Points, in no order, along strands that fork and pass close to each other.
Points whose rows are less than 51.8 apart are linked; no others are. Some points are linked to none.
kapul: [  0 -11   0  -8  27  -4 -26 -13  13  33  -8   4  17  12  21  -1  -5  22
   1  19  -6   1 -26   4  21  26   8  -4  -5  -5  -2   6  17  -4  -6  16
 -33   3  16   6   0  -4   3 -24  -9  -3  -5  -8  20  38  -8  -6  -1  -3
   4 -20  39  -2  25  11  10  10  -7  17]
gom: [-12 -19   3 -18 -34  18   1  -7 -12 -14  -4   8 -29  12 -13  12 -24  20
 -15   9  -4 -15  27   6   5  14  13 -10   1  -5 -16  16 -21 -23  11 -17
 -23  -8  25   3  -2 -14  13   7  11 -13   3  12 -13  15  -4  -4  -6  -5
  -6   6 -26   3 -21  24 -39 -30  21 -39]
duli: [  8  14 -10  11  23 -14  -6  -3  14   9  -3  -5  31  -2   8  -2   6  -9
  11  -5   7   7 -20 -14   7  -7   1   9   0   4   6 -16  25  18 -18  10
   1   2 -17   1  -5  -1  -6  -7  -7  10  -9 -14  23  -4   9  -5  11  -1
   1   1  24  -2  18 -12  24  17 -21  32]
femut: [ -7  12   7  -7 -12  20  -1  -6 -33   8  -9   4 -13 -15  -9   8  -6  21
  -5  -1  -1 -12  29   5  -3  21  -3   0  -5  20 -18  11 -14   3   0 -28
   4  -2  15   0 -27 -15  -1  -9   9 -16   7   0  -3   0 -10 -13 -15   7
 -10   6 -21   4 -24  16 -19 -23   7 -13]
gino: [  9  11  -9  -4  15 -14  11   9   2   5  22   2   6 -18  16 -13  20 -28
   0  -8  -2  10  -4   4 -22 -24 -25  -8   8 -17   9  -2  -3   6   8  13
  51  15 -20  -3  26  26 -21   0 -13   9   8   3 -17 -30  -4  18  -7   3
   7  -9   7  -1  -4 -12  20  19 -11  -1]
munu: [ -7 -22   4 -18 -16   5  -7  -6  15  -1  -5   8 -17  20   1  10 -19  31
  -6  12  -4  -6   7   3  13  23  15 -10  -8  -8  -7  13  -9 -19   1   3
 -37  -4  27   7   7 -10  14   1   1  -7   2   5   0  34  -8  -1   1  -9
  -2  -4   3  -2   2  22 -25 -18  20 -23]
geg: [ -4  12   9  -5   9  10 -12  -6 -17  18 -12   2   1 -13   1   4  -4  25
   4   2   1  -9  11   1   3  26   6   3  -8  25  -9   5   4  10  -6 -14
 -10  -1  11   6 -23 -11   1 -11   4 -12   4  -7  14  14 -10 -19  -6  -2
  -6   2   1   3  -4  11  -9 -13  -2   5]
Supi: [  3  -6   5  10 -27   6  18  20 -12 -37  14  -4 -14  -3 -20  -5   6 -39
  -8 -14   6   2   8  -3 -15 -29   3  -2  15  -1   6  -4 -17 -10  14 -13
  20  -3 -16  -9   3   3   9  26  11  10   0   5 -25 -35  11  13  -2   1
   7  14 -36   2 -13 -23  -5   2   4 -18]
bos: [ -9 -27   2 -24 -33  13  -4  -7   1 -12  -3  12 -28  21  -8  12 -29  23
 -20  13  -4 -15  25   9   7  14  14 -13  -2 -17 -13  19 -20 -28  11  -8
 -25  -7  29   6   7 -13  15   6   6 -12   5  14 -12  22 -12   0  -5  -9
  -3   3 -16   0 -17  27 -41 -33  24 -43]
Fus: [ -7 -12   5  -7  -6   5 -11  -8   7   6 -12   2  -7  16  -4   7 -13  34
   6  10  -4  -6   0  -2  17  30  20  -1 -12  10  -6   5   1  -6  -4  -3
 -38 -10  23   8 -10  -8  16  -4   6  -7  -2  -5  16  39  -7 -13   4  -7
  -4  -2   5   3  10  15 -20 -13  13  -1]
boza: [  2  15  -2   2  28  -6 -17  -6  -1  23  -8  -4  27 -11  12  -3   5   7
   9   2   4  -1 -15  -6   4  17   4   9  -6  17  -3  -7  24  16 -12  -1
  -7   2  -2   5 -12  -7  -9 -18  -9  -1  -3 -16  29  11  -2 -17   2  -3
   1  -2  24   1  11  -3  17  10 -25  32]
muzif: [  5  14  -6   8  23 -10 -12  -6   5  17  -7  -3  31  -6   8  -3   4  -2
  11  -3   7   4 -17  -9   4   6   3  11  -4  12   2 -12  26  19 -16   3
  -3   2 -13   3 -10  -4  -8 -13  -4   4  -7 -15  28   1   3 -13   9  -3
   0   1  24   1  14  -8  19  15 -22  34]
bele: [ -6 -16   6  -5 -33  14   8   3 -11 -26   2   1 -24   3 -19   8  -8  -6
 -10   1   1  -8  16   1  -8  -4  11  -8   6  -2  -4  10 -20 -17  14 -11
  -8  -2   7  -3   4  -4   8  20   9  -3   5  12 -19  -4   4   5  -4  -6
   2  10 -32   3 -20   5 -23 -16  13 -30]
nopa: [  8  15 -10   0  25 -16   2  -2   7  17  11   1  17 -11  16  -9  15 -16
   6  -2   2   7 -18  -3  -9 -12 -15  -1   2  -7   8  -8  13  11  -5  13
  24   8 -16  -3  13  16 -15  -9 -13   5  -3  -8   4 -14   3   8  -2   2
   2  -7  21  -2   7  -6  28  20 -18  15]
fad: [ -3   0   2  23 -24   4  15  13   3 -39  -3  -8   1  14 -24  -1  -1 -21
   8 -14   7   3  -1 -13   3 -25  11   9   7   7   8 -19  -2  -3  -1 -11
   1 -14 -19  -3 -14  -6  15  19  14  11 -11   0  -3 -24  19  -6  18  -3
   3  15 -28   0   7 -18  -6   5   7   7]
zelu: [  9 -11  -1  -2  -2  -9   5   6  16  -6  13   2  -9   1   7  -3   8 -12
  -7  -2  -3   5  -5   6 -10 -16 -10  -6   1 -25   8   6  -7  -8   9  18
  10   8  -2  -3  27  15  -7  12  -7   6   5  12 -15  -7   0  20  -2   2
   6  -5   5  -1   2  -3   6   4   3 -10]
Das: [ -1  13  -5  19  -3   1  -2   3  -2  -9 -15 -11  16   5 -13   3  -3   4
  21 -10   6   2  -5 -12   8   4  14  22  -9  30   2 -19  19  18 -14 -13
  -8 -10 -10   5 -28 -13   5   4  15   4  -8 -13  27   4  12 -24  15  -3
  -4  16  -5  -1   8 -10   1   1  -8  29]
zaned: [  2 -23  -6 -16  16 -11 -10  -8  26  21   4   3  -2  18  27  -4  -2   3
 -10  20 -11   6 -19  19  12   5 -11  -9  -2 -35   8  10   3 -14   9  33
 -13   9  11   1  36  14  -4 -11 -15   0   1   9  -6  25  -8  16  -4   8
   2 -25  34  -3  13   8  15   9   2  -6]
nom: [ -2 -24   7   7 -33   8  21  20   6 -48  10   1 -19  14 -24  -4  -2 -40
 -11  -8   8  -2   6  -2  -9 -36  14  -1  14 -16  12  -2 -18 -24  15   0
   0  -8  -9  -3  15   1  13  35   8  11   3  16 -28 -22   7  17   6   0
   6  13 -30   4  -4 -20 -14  -3   7 -26]
zipu: [  9   8  -6  18  12 -12   3   5  21  -6  -5  -5  22   9  -2   2   6 -12
  10  -9   7   9 -14 -17  10 -18   2  10   1  -2   9 -20  19  14 -15  10
  -2  -4 -20   0  -6  -4   0   4  -4  14  -9  -9  16 -11  12  -2  18  -4
   2   4  16  -4  18 -15  19  18  -8  30]
zit: [-16  -7   3   0 -41  23  11  -6 -29 -19 -11  -5 -20   5 -25   7 -13  14
   0  -1  -4 -13  19   3   2  13  21  -2  -1  16 -16   7 -20 -10  10 -30
 -16 -16  12   0 -18 -14  14   9  18  -9  -1   5  -8   7   8 -14  -9  -3
 -11  12 -42   3 -24  12 -32 -20  11 -25]
lisab: [ -3  -5   3  22 -21  -1  14  17  16 -41  -1  -5   1  20 -23  -1   0 -24
   3 -12   6   6  -2 -14   7 -33  11   7  10  -3  13 -20  -2  -4  -1  -1
  -4 -17 -19  -2  -2  -7  16  22   9  16 -10   6  -7 -22  18   1  23  -4
   6  15 -22  -1  12 -20  -2   9  11   2]
gubu: [-15  -2   3   6 -37  22  12  -2 -34 -17 -11  -9 -15  -4 -26   5  -8   5
   4  -5  -2 -10  17   2  -4   9  15   1   0  23 -13   5 -17  -4  10 -32
  -6 -14   6  -4 -24 -12  11  11  20  -6  -1   2  -8  -3  13 -16 -10   1
  -9  11 -46   3 -25   5 -23 -14   8 -18]
paren: [  2  21  -5 -11  32  -6  -8  -8 -10  31   3   3  17 -22  18  -7  11   0
   4   4   0  -1  -7   1  -8   8 -11  -5  -2   5  -1   2  11  11  -4   1
  16  10  -3  -1   3   6 -17 -23 -16  -6   3  -8   9  -2  -6  -6 -10   1
   2 -12  21   2   1   2  16   7 -16  14]
kom: [ -4   7   1  16  -9   4  -4   0  -9  -9 -15 -12   6   5 -16   3  -5  11
  18  -8   3  -1  -1  -7   6  13  16  18 -10  32  -1 -11  12  12 -10 -14
 -13 -13  -3   4 -27 -10   9   2  15  -2  -6  -7  25   9   9 -25  11  -3
  -5  13 -11   2   5  -4  -5  -3  -4  20]
Nes: [ -1  -9  -3 -12  32  -7 -21 -18  11  37  -1   6  16   8  28  -5  -4  13
  -2  23  -7   4 -23  13  16  17  -5  -8   1 -18  -1   9  14  -7   1  21
 -21   8  12   1  11   5  -4 -31 -16  -5  -6  -5  10  34  -7   1  -6   4
   6 -24  42  -4  21  12  17  11  -6  10]
Povon: [ -3  13   4  -7  17   5 -11  -9 -14  23  -7   2   8 -18   6   2   0  19
   3   3   1  -7   5   0  -1  21  -1  -1  -6  19  -6   5   7  12  -5  -9
  -5   5  10   4 -16  -7  -5 -14  -2 -12   4  -8  11  10 -11 -13  -6  -2
  -3  -2   8   4  -3   8  -1  -8  -4   9]
Livef: [ -2 -22   1   2  -6  -2  -8  -5  30  -2  -5   2  -3  30  -6   4 -10  20
   5  10  -1   0 -16  -6  19  14  22  -3 -10  -3   3   0   5 -10  -8  13
 -42 -10  16   6   3  -4  14   4   2   1  -8  -2  16  34  -1  -3  16  -6
  -1  -5  12   3  22   8  -9  -2  10   8]
Melu: [  3   1   2  24  -8  -5  13  21  23 -34   2  -6   7  13 -14   0   7 -30
   4 -14   9  11   0 -17   6 -40   3   7  13 -10  13 -21   1  -1  -2   6
   7 -10 -24   0  -1  -5  11  19   3  19  -9   4  -7 -32  16  11  24  -3
  10  11 -13  -5  14 -25   7  16   7   7]
gav: [  0 -21  -9 -13  21 -13   1  -4  30  15  11  -1  -2  23  32 -16   7 -17
 -11  18 -12  13 -25  29   7 -15 -26  -3   6 -48  16   5   7 -13  14  47
  12  14  -6  -1  53  33 -15  -8 -17   6   2  15 -19  16 -11  26  -1  16
   1 -24  41  -3   6  -1  29  17  -5  -3]
posav: [  9   4  -9   7  10 -16  12  14  14  -7  22   0   7  -8  15 -15  20 -35
  -2 -10   1  11  -8  -1 -15 -34 -22  -1  10 -26  14  -7  -2   1   4  18
  43   9 -25  -4  28  22 -16   7 -12  17   5   4 -16 -32   0  23   0   5
   9  -5   6  -4   4 -16  24  22 -11   2]
Bebel: [  2  10  -5  24   4  -7   4   8  18 -16 -12 -10  22  14 -10   3   1  -8
  16 -13   9  10  -8 -21  12 -18   9  16   2   9  10 -27  20  17 -17   2
  -7 -10 -20   3 -16 -12   7   8   3  14  -9  -9  18 -13  18  -9  26  -5
   1  12   5  -5  17 -18  10  14  -4  32]
vamin: [  1   4   5 -18   8   4  -8  -8 -12  19  -1  11  -6 -12   7   6  -4  24
  -9   7  -7  -9  17   4   1  18  -8  -8  -5   0 -10  11  -7  -2  -1  -7
  -3   9  19   1  -6  -3  -1 -11  -5 -13   8   3  -4  11 -13  -1 -14   0
  -2  -7   7   1  -8  17  -9 -18   9 -15]
pelop: [-12  10   8  -7 -12  20  -5  -8 -32  11 -15   3 -11 -10  -6   9 -11  31
  -2   0  -3 -12  28   4   3  26   4   4  -7  23 -17  10 -11   2  -2 -27
  -8  -5  19   2 -33 -18   6 -10  11 -16   6   0   3  12 -11 -20 -12   2
 -12   8 -19   3 -17  18 -24 -24   8 -11]
Zakik: [  9  14  -3  -2   9 -10   9   7  -9   1  17   2   1 -24   8  -8  16 -23
  -3  -8   0   6   5   0 -26 -19 -20  -8   9  -7   4   1  -7   6   8   2
  47  13 -15  -6  17  19 -18   1  -4   2   8   2 -15 -32   0  17 -10   2
   6  -4  -5  -2 -10 -10   9   9  -8  -4]
divod: [  6   9   2   8   1  -3   3   5  -2  -5   4  -2   4 -10  -5   1   5  -6
   6 -10   5   3  -2  -5  -9  -5   0   4  -3  11   3  -5   3  10  -4  -4
   7   2  -9   0  -8   1  -3   6   3   3  -5  -6   8 -13   7  -3   4   0
   1   8  -5   0   3  -5   6   4  -3  11]
begib: [  5 -22  -4  -9   7 -12  -2  -1  27   7   7   2  -7  14  19  -4   1  -4
  -7  11 -10   6 -15  14   4  -4  -8  -9  -1 -34   9   8  -1 -13   7  30
  -5   8   5  -1  35  16  -6   4 -14   5   5  12 -11  12  -6  20  -3   5
   2 -17  25  -2   9   4  12   8   3 -10]
bod: [ -9  11   3  13 -15  13   0   0 -24  -5 -18 -12  -1  -6 -16   2  -6  13
  16  -8   1  -7   7  -2   1  18  14  14  -8  36  -8  -4   2  12  -3 -23
  -8 -12   3   2 -32 -15   6   2  17  -8  -1  -7  17   6   6 -27   0  -1
  -8  15 -24   2  -9   0 -12  -9   0  11]
roza: [ -4  -6   4   7 -22   7   7   2  -6 -18   0  -3 -13   5 -19   5  -4   0
   4  -6   2  -3   5  -4  -5  -1  10   1  -1   9  -2   1 -10  -4   5  -9
  -8  -5   1  -2  -8  -4  10  14  12  -1  -5   2  -2  -2   9  -4   5  -5
  -2  10 -24   2  -5   2 -14  -6  11  -7]
Siso: [-12  -9   6  -9 -11  11  -9  -9  -3   3 -12   3 -10  13  -5   7 -15  38
   2   7  -3 -10  10   1  16  31  19   0 -12  16 -11   9  -5  -9  -2 -12
 -34  -9  25   8 -14 -14  17  -3   8  -9   1  -2  12  35  -9 -16   1  -8
  -6   1  -3   1   1  21 -26 -19  16  -9]
Pes: [  2   4   3  -9   5   2  -3  -5  -5  10   1   4  -6 -12   4   4   2  11
  -5   3  -3  -5   7   1  -7  10  -4  -7  -3  -2  -5   8  -5   1   2  -4
   0   8  10   0   0   2  -4  -3  -3  -7   7   3  -2   3  -4   2  -8  -1
   2  -5   3   3  -5   9  -4  -9   5  -7]
Fusu: [  3  -9   6   5 -31   9  17  13 -17 -32   9  -3 -20  -6 -21  -1   3 -30
  -8  -9   5   0  12   0 -18 -21   4  -4  16   2   2   3 -19 -11  15 -16
  15   1  -8  -9   4   3  10  24  11   3   2   7 -26 -27   8  14  -4   1
   2  12 -39   2 -21 -14 -10  -6   6 -23]
luv: [  9  22  -5  11  18 -13   6   6  -2   0   8  -6  19 -18   4  -5  10 -18
   9 -15  11   9  -9 -10  -9 -15 -10   5   2   8   5 -15   9  19 -10   0
  28   7 -25  -4  -5   3 -11  -3  -3   9  -5 -14  10 -30   8   0   4  -2
   1   7   4  -3   3 -17  20  15 -15  21]
nupu: [  4   1   4  -3  -4   1   2   2  -5  -1   6   2 -10 -10  -4   5   2   0
  -3  -1   3  -2   8  -1 -11   0  -2  -6   0   1  -2   7  -9   0   6  -3
   6   6   3  -4   3   4  -1   6   1  -3   3   3  -7  -7   0   6  -4  -1
   2   0 -10   1  -6   4  -5  -5   7 -10]
Zadum: [ -2  -2   2  17 -21   5  10   5  -4 -27   0  -7  -4   7 -22   2   0  -9
   7 -12   4  -1   0  -8  -3 -10  11   7   2  13   2 -10  -4   0   1 -11
  -3 -10  -9  -2 -14  -5  12  15  15   4  -9  -1   1 -10  13  -7  11  -3
   1  13 -25   0   2  -8  -8   0   6   3]
Gano: [  0  19  -1  -7  32  -5 -15 -10 -10  33  -5   3  25 -19  17  -6   7   9
   6   5   1  -3 -12   1  -1  18  -3   1  -4  14  -5  -1  20  14 -10  -1
   2   8  -2   3  -8  -4 -14 -24 -12  -8   0 -12  20  11  -7 -12  -7  -1
   2  -9  24   2   6   1  15   5 -23  25]
nokis: [  3  -9   0   0   6  -4  -6  -4  18   5   2   2   1   9   2   3   0   9
   4   3  -2   3 -13  -3   6   9   5  -1  -7  -4   2   0   8  -1  -7  11
 -20   1   7   0   2   3   3   1  -3   1  -5  -3  10  16   1  -1   4  -3
   2  -5  15   3  16   5   3   4   1   7]
rar: [  1 -12   0   2   7  -5 -12  -6  23   8  -6   2   7  17   0   2  -4  16
   6  10  -1   1 -18  -5  15  16  15   1  -9   1   2  -2  12  -1 -11  12
 -32  -4  10   6  -3  -3   9  -2  -1   2  -6  -7  18  29  -1  -5   8  -5
   0  -5  20   2  21   6   0   3   1  13]
Vodip: [ -5  -5   5 -10 -24  13   4  -3 -20 -11  -1   5 -20  -6 -13  11  -6   7
 -11   3  -1  -8  24   5  -9   6   3  -8   4   1 -10  13 -21 -10  10 -16
   0   1  12  -3  -3  -6   4   8   7  -9   6  10 -19  -3  -2   2 -11  -1
  -2   7 -25   3 -24  13 -21 -21  14 -30]
pofup: [  5  20  -9  -9  31 -12  -3  -6  -3  27   9   1  20 -20  19 -10  13  -8
   4   3   1   5 -13   3 -11  -1 -16  -5   2  -2   4  -1  15  12  -4   9
  23  11 -10  -4  12  14 -21 -20 -18  -1  -1  -9   6  -8  -3   2 -10   1
   4 -13  24  -1   3  -2  23  14 -19  16]
kes: [ -1  13   6 -12  -9  15  -3  -6 -36  11  -4   8 -13 -21  -4   8  -6  20
 -14  -1  -2 -10  33   6  -8  17 -12  -5   0  11 -18  12 -18   0   0 -26
  12   4  15  -4 -22 -10  -3 -11   5 -15   9   5 -13  -5 -12  -5 -19   7
  -8   3 -19   5 -26  17 -17 -28   6 -21]
Mev: [-10  11   6  -3   5  12 -16  -5 -23  17 -21  -3   2  -7   0   3  -7  31
   7   2  -2 -12  15  -1   8  33  10  11 -10  34  -9   3   7   9  -7 -23
 -17  -7  17   7 -32 -19   4 -14   9 -17   5  -8  18  23 -12 -27  -6  -3
  -8   8  -4   4  -5  11 -15 -14  -1   9]
bup: [  2  -7   5   1 -12   1   5   3   5 -14   6   1 -12   2 -10   4   0  -3
  -3  -1   0  -1   3  -2  -7  -4   3  -2   0  -2   2   3  -8  -6   3   1
  -5   1   1  -3   5   2   4  14   3   1   0   5  -7  -3   4   6   2  -2
   3   5 -11   1  -1   1  -6  -4  10  -9]
zeme: [  8   3  -2  22   4 -12  10  17  29 -22   3  -4  13   9  -4  -1   9 -26
   5 -13   6  13  -7 -17   7 -35  -4   7   8 -12  15 -20   6   5  -8  15
   7  -6 -25   1   3   0   3  14  -5  20  -7   2   0 -26  13  10  22  -2
   8   7   2  -7  19 -21  15  23   2  15]
gugof: [-15   1   7  -7 -15  18  -8 -10 -21   9 -16   1 -11   2  -8   7 -14  38
   2   4  -5 -13  23   3  12  31  13   2 -11  23 -17  11  -6  -4  -3 -24
 -24 -11  23   6 -27 -19  14  -9  12 -15   4   1   8  27 -10 -23  -6  -3
 -10   6 -13   3  -9  18 -28 -23  12  -8]
guv: [  3 -11  -5 -15  26 -10 -16 -14  17  32   4   4  10  10  27  -6   0   7
  -3  21  -9   5 -23  14  13  11  -9  -9   1 -24   3   8   9  -8   4  26
 -14   8  10  -1  21  12  -5 -22 -15  -3  -2   0   2  28  -6   8  -5   6
   3 -25  38  -2  17   8  18  13  -6   2]
Lazu: [  1  -6   0   0  16  -4 -21  -9  14  20 -10   0  16  11   9   2  -4  21
   7  12  -3   1 -22  -3  18  24  14   2 -10   5  -2  -1  19   2 -11   9
 -32  -3  10   5  -9  -5   5 -13  -4  -2  -5 -11  26  34  -3 -12   6  -6
   1  -9  28   1  24   6   5   6  -8  22]
kip: [  3 -12  -9   3  18 -17   9   5  30   3  16   1   6  12  25 -15  14 -28
  -5   1  -8  13 -21  13   1 -29 -21   0   8 -41  19  -3   6  -5   5  37
  24   8 -18  -4  42  25 -15   1 -16  16   2  11 -17  -8  -3  25   2  12
   3 -15  28  -3  10 -11  31  25 -11   4]
rad: [  7   2   1   3   7  -5  -1  -1   9   1   4   0   4  -3  -2   1   4   1
   5  -4   2   2 -10  -5  -2   0   1  -1  -4   2   3  -2   4   5  -5   5
  -4   2  -3  -2  -2   3   0   3   1   4  -3  -4  10   1   2   1   6  -3
   3   1   7  -1   8   0   6   5  -1  11]
Dotim: [ -3 -13   4   2 -34  12  16   7 -18 -30   5  -2 -22   1 -22   2  -2 -21
  -8  -5   3  -4  14   2 -12 -12  10  -4  10   2   1   4 -21 -16  14 -16
   1  -4   1  -7   2  -2  10  23  11   0   4   8 -23 -16   8   9  -7  -2
   0  12 -37   2 -18  -7 -17  -8   8 -26]
napen: [  0   0   1 -16 -14  14  -4  -7 -24   4   1  12 -20 -10  -4  12 -10  15
 -19   6  -4 -11  33   6  -8  13 -10  -9   0  -4 -16  16 -19  -8   5 -18
   7   4  19  -2  -6  -6   0  -3   3 -14   9   8 -19  -5 -11   4 -16   2
  -4   1 -16   3 -25  18 -22 -29  13 -31]
tipom: [  2  13   4   8 -10   8  10   5 -25  -8  -1  -6  -6 -20 -15   1   2  -7
   3 -10   4  -2  11  -1 -15  -1  -3   3   2  22  -5   2  -9  10   5 -18
  18   3  -6  -6 -16  -3   0   6  10  -2   0  -5  -4 -21   7  -6  -6   1
  -1  10 -28  -2 -17  -3  -5  -2   1   0]
fisut: [  2  12  -6  22   2  -4   0   7   9 -16 -15 -10  21  11 -11   4   0  -2
  19 -12   9   5  -8 -19  11  -8  11  21  -4  20   7 -23  20  18 -17  -6
  -9 -11 -17   4 -22 -13   4   6  10  10  -9 -11  24  -4  16 -18  21  -4
  -2  13   2  -3  14 -18   7   8  -7  31]
Virun: [  7 -11  -4 -10   8 -12   1   0  16   9  12   2  -4   3  19  -5   7  -4
  -7   7  -8   3  -8  10  -3  -5 -12  -9  -2 -28   7   8  -3  -7   8  24
   7  11   1  -2  29  17 -11   2 -12   4   5   8 -12   4  -4  18  -6   3
   4 -16  18  -1   3   3  13   7   2  -8]
Sobov: [ -3 -14   3 -24  -1   7 -19 -13   1  19  -9  18 -11  11  13   9 -20  44
 -14  12  -7 -11  18   6  16  30   4  -9 -10  -9 -12  15  -6 -17  -3  -6
 -31  -2  33   7  -4 -14  14 -19  -2 -12   4   0   1  37 -21  -6  -9  -4
  -4 -12  15   0   2  26 -24 -24  18 -21]
Bifos: [  5  19   4   0   4   3   6   4 -22   2   5  -1  -4 -27  -5   1   8  -7
   0  -8   3  -1  10   0 -19  -2 -11  -3   3  17  -7   2  -8  12   4 -14
  28   9  -4  -4  -8   3 -11  -2   2  -3   3  -4  -4 -23   2   0  -9   1
   1   6 -16  -1 -17  -3   0  -1  -5   0]
dozo: [ -1 -27  -8 -20  20 -14  -8  -9  28  22   5   0  -2  26  34 -10  -2  -5
 -12  26 -14   9 -26  27  15  -2 -20  -5   3 -43  11   9   6 -18  14  46
  -5  12   5   0  48  25  -8 -15 -16   2   1  11 -13  30  -9  22  -3  13
   2 -27  43  -5  11   4  23  15  -1  -6]
bof: [ -6   9   5   9 -20  15   8   1 -30 -10  -7  -5 -12 -14 -20   5  -1   3
   4  -6   2  -7  15   1 -10   5   4   4   0  23  -9   6 -12   3   5 -25
   6  -5   2  -4 -22  -8   4   7  15  -8   0   0  -5 -10   6 -11  -9   2
  -7  12 -35   1 -22   2 -15 -11   6  -8]
Zov: [  7   8  -4  21  12 -16   9  15  29 -15   5  -5  19   6   4  -3  12 -28
   4 -15   7  16 -10 -18   8 -39  -8   8  12 -17  15 -22  12  11 -11  17
  18  -3 -29   1   8   2  -1   9 -10  22  -6  -2  -1 -32  12  15  20  -1
   6   5   8  -9  17 -24  22  27  -3  17]
Gufe: [ -8 -19   3  -3  -7   1 -13  -8  20   4 -12   3  -3  31  -3   5 -16  33
   5  16  -5  -2 -14  -3  27  28  27  -1 -14   6  -4   3   5 -11  -8   7
 -50 -13  23   9  -6  -9  20  -2   4  -2  -8  -4  22  50  -6 -10  12 -10
  -4  -4  15   1  21  12 -18  -7  11   6]
tifef: [  4 -26  -5   6  15 -16  -1   0  48   2   6   0   4  28  18  -5   0 -15
  -6  12  -8  13 -28  10  20 -18  -9   3   4 -40  18  -4  11 -10   0  45
 -14  -2  -3  -3  37  18  -5   2 -12  13  -3  12  -7  10  -1  23  13  11
  -1 -17  35  -5  25  -7  27  23  -6   5]
fogup: [  0  21   4 -11  18   5  -5  -5 -24  25  -3   6   3 -25   8   0   3  14
  -3   3   0  -8  14   2  -9  16 -14  -5  -3  15 -12   7  -3  13  -4 -13
  14   9   7   1 -15  -4 -14 -18  -6 -15   8  -4   1  -3 -11  -7 -15   1
  -3  -3   4   4 -12   8  -2 -13  -7   1]
vapu: [  2 -16   6  12 -30   7  23  23   3 -48  14  -1 -15   6 -19  -7   4 -51
 -12 -12  11   2   7  -1 -10 -40   7   1  18 -13  13  -7 -16 -20  15  -3
  15  -8 -16  -4  15   1  14  33   8  14   5  14 -32 -36   3  18   6   2
  10  13 -32   3  -5 -29  -7   1   4 -24]
benud: [  7  19  -2   7  16  -7   0   2  -6   4   2  -6  15 -17   1  -2   7  -7
   8 -11   8   3  -7  -6  -9  -3  -4   8  -4  17   2 -10  11  18  -9  -5
  15   6 -14   0  -9   0  -8  -2   0   4  -3 -12  14 -17   6  -6   2   1
   1   7   3  -1   1 -10  12   9 -15  20]
fimo: [  7  16   0  -2   8  -5   7   5 -16   4  12   2  -2 -26   1  -3  12 -13
  -3  -6   2   2   7   0 -24 -10 -17  -7   4   3   0   4  -8   9   6  -6
  37  12  -8  -3   6  12 -14   1  -4   0   7  -1  -9 -28   1   9 -10   2
   6  -1  -7  -2 -13  -4   6   3  -4  -4]
megat: [ 10  -2  -9   5  13 -17   9   8  25  -5  18   0   5   4  16 -12  16 -28
  -4  -5  -5  14 -14   3  -4 -32 -19  -1   9 -33  17  -5   4  -1   2  28
  27   7 -20  -1  31  23 -13   6 -15  18   1   9 -13 -18  -2  25   4   6
   5 -10  18  -6  10 -14  29  22  -8   3]
rogab: [  3  29   4  -6  10   6   3   1 -35  14   2   2   0 -36  -1   0   8  -2
  -2  -6   4  -3  17   2 -23   1 -19  -4   2  20 -11   5  -9  17  -1 -19
  38  11  -4  -4 -12   0 -18 -11  -1 -10   8  -7  -8 -27  -4   0 -16   7
  -3   2 -15   2 -24   0  -1  -9  -9  -3]
vigag: [-19 -11   3 -10 -38  21   5 -10 -19 -16  -9  -2 -23  13 -19  10 -22  27
  -5   3  -4 -16  23   3   8  19  21  -5  -3   9 -19  12 -19 -16   8 -24
 -24 -15  24   3 -14 -15  16   3  16 -13   2   7  -6  19   0 -14  -7  -6
  -9   7 -31   2 -20  20 -38 -24  18 -29]
nukol: [  2  31   3 -10  16   6   0  -3 -37  23  -2   5   3 -36   4  -1   4   7
  -3  -4   3  -7  20   1 -18  10 -19  -3   1  20 -13   7  -8  18  -3 -20
  33   8   1  -1 -17  -5 -18 -19  -3 -16  11  -5  -3 -20 -10  -4 -17   6
  -7   0  -9   5 -19   6  -2 -14  -9   0]
bep: [  2 -21  -9  -2  18 -14   5   1  35   5  14  -2   0  21  27 -15   7 -24
  -8  12 -11  15 -26  21   7 -25 -21   1   7 -46  19   1   8 -11   9  47
  15   9 -12  -2  48  30 -13  -2 -15  12   1  15 -18   4  -7  28   5  15
   2 -20  37  -4  11  -8  32  23 -10   1]
puz: [  8  19  -9   5  23 -19   5   3   9   7  11  -2  23 -13  13  -8  14 -24
   7  -8   5  12 -14  -9  -8 -20 -15   2   4  -6   8 -13  14  15  -7  11
  30   7 -24  -4  10  12 -16  -6 -13  12  -4 -11   6 -27   6   9   3   1
   4  -2  17  -5   9 -15  27  24 -18  19]

A fork is a point with three links. Follow the links from the first point to the second and name the forks in between, in order.
bele, kapul => rar
zelu, posav => zaned
fogup, posav => Bifos
Virun, Livef => zaned > rar
rogab, guv => Bifos > zaned
Siso, kip => rar > zaned
begib, nukol => zaned > Bifos

Follow the links from the first point to the second, and from the first to the third. Name the last point that the two ways share.
Mev, bof, kip => Bifos
fogup, megat, bos => Bifos
gugof, Virun, luv => rar
rad, kapul, bele => rar
Virun, rogab, puz => zaned

A fork is a point with three links, a tip a point with one. Leave the first point through the second and follow the links. Name the first fork or tip that comes.
duli, muzif => rar
vamin, Pes => Zov
bof, gubu => bos
Zov, zeme => vamin
posav, gino => Bifos

Name the points in between on the shortest way along the links from the first point to the second, in order.
Vodip, Nes => napen > kes > femut > pelop > gugof > Siso > Fus > Gufe > Livef > rar > Lazu > kapul
Bifos, kip => fimo > Zakik > gino > posav > megat
nokis, zipu => rad > divod > benud > luv > puz > nopa > pofup > paren > Gano > boza > muzif > duli
vapu, bele => Supi > Fusu > Dotim
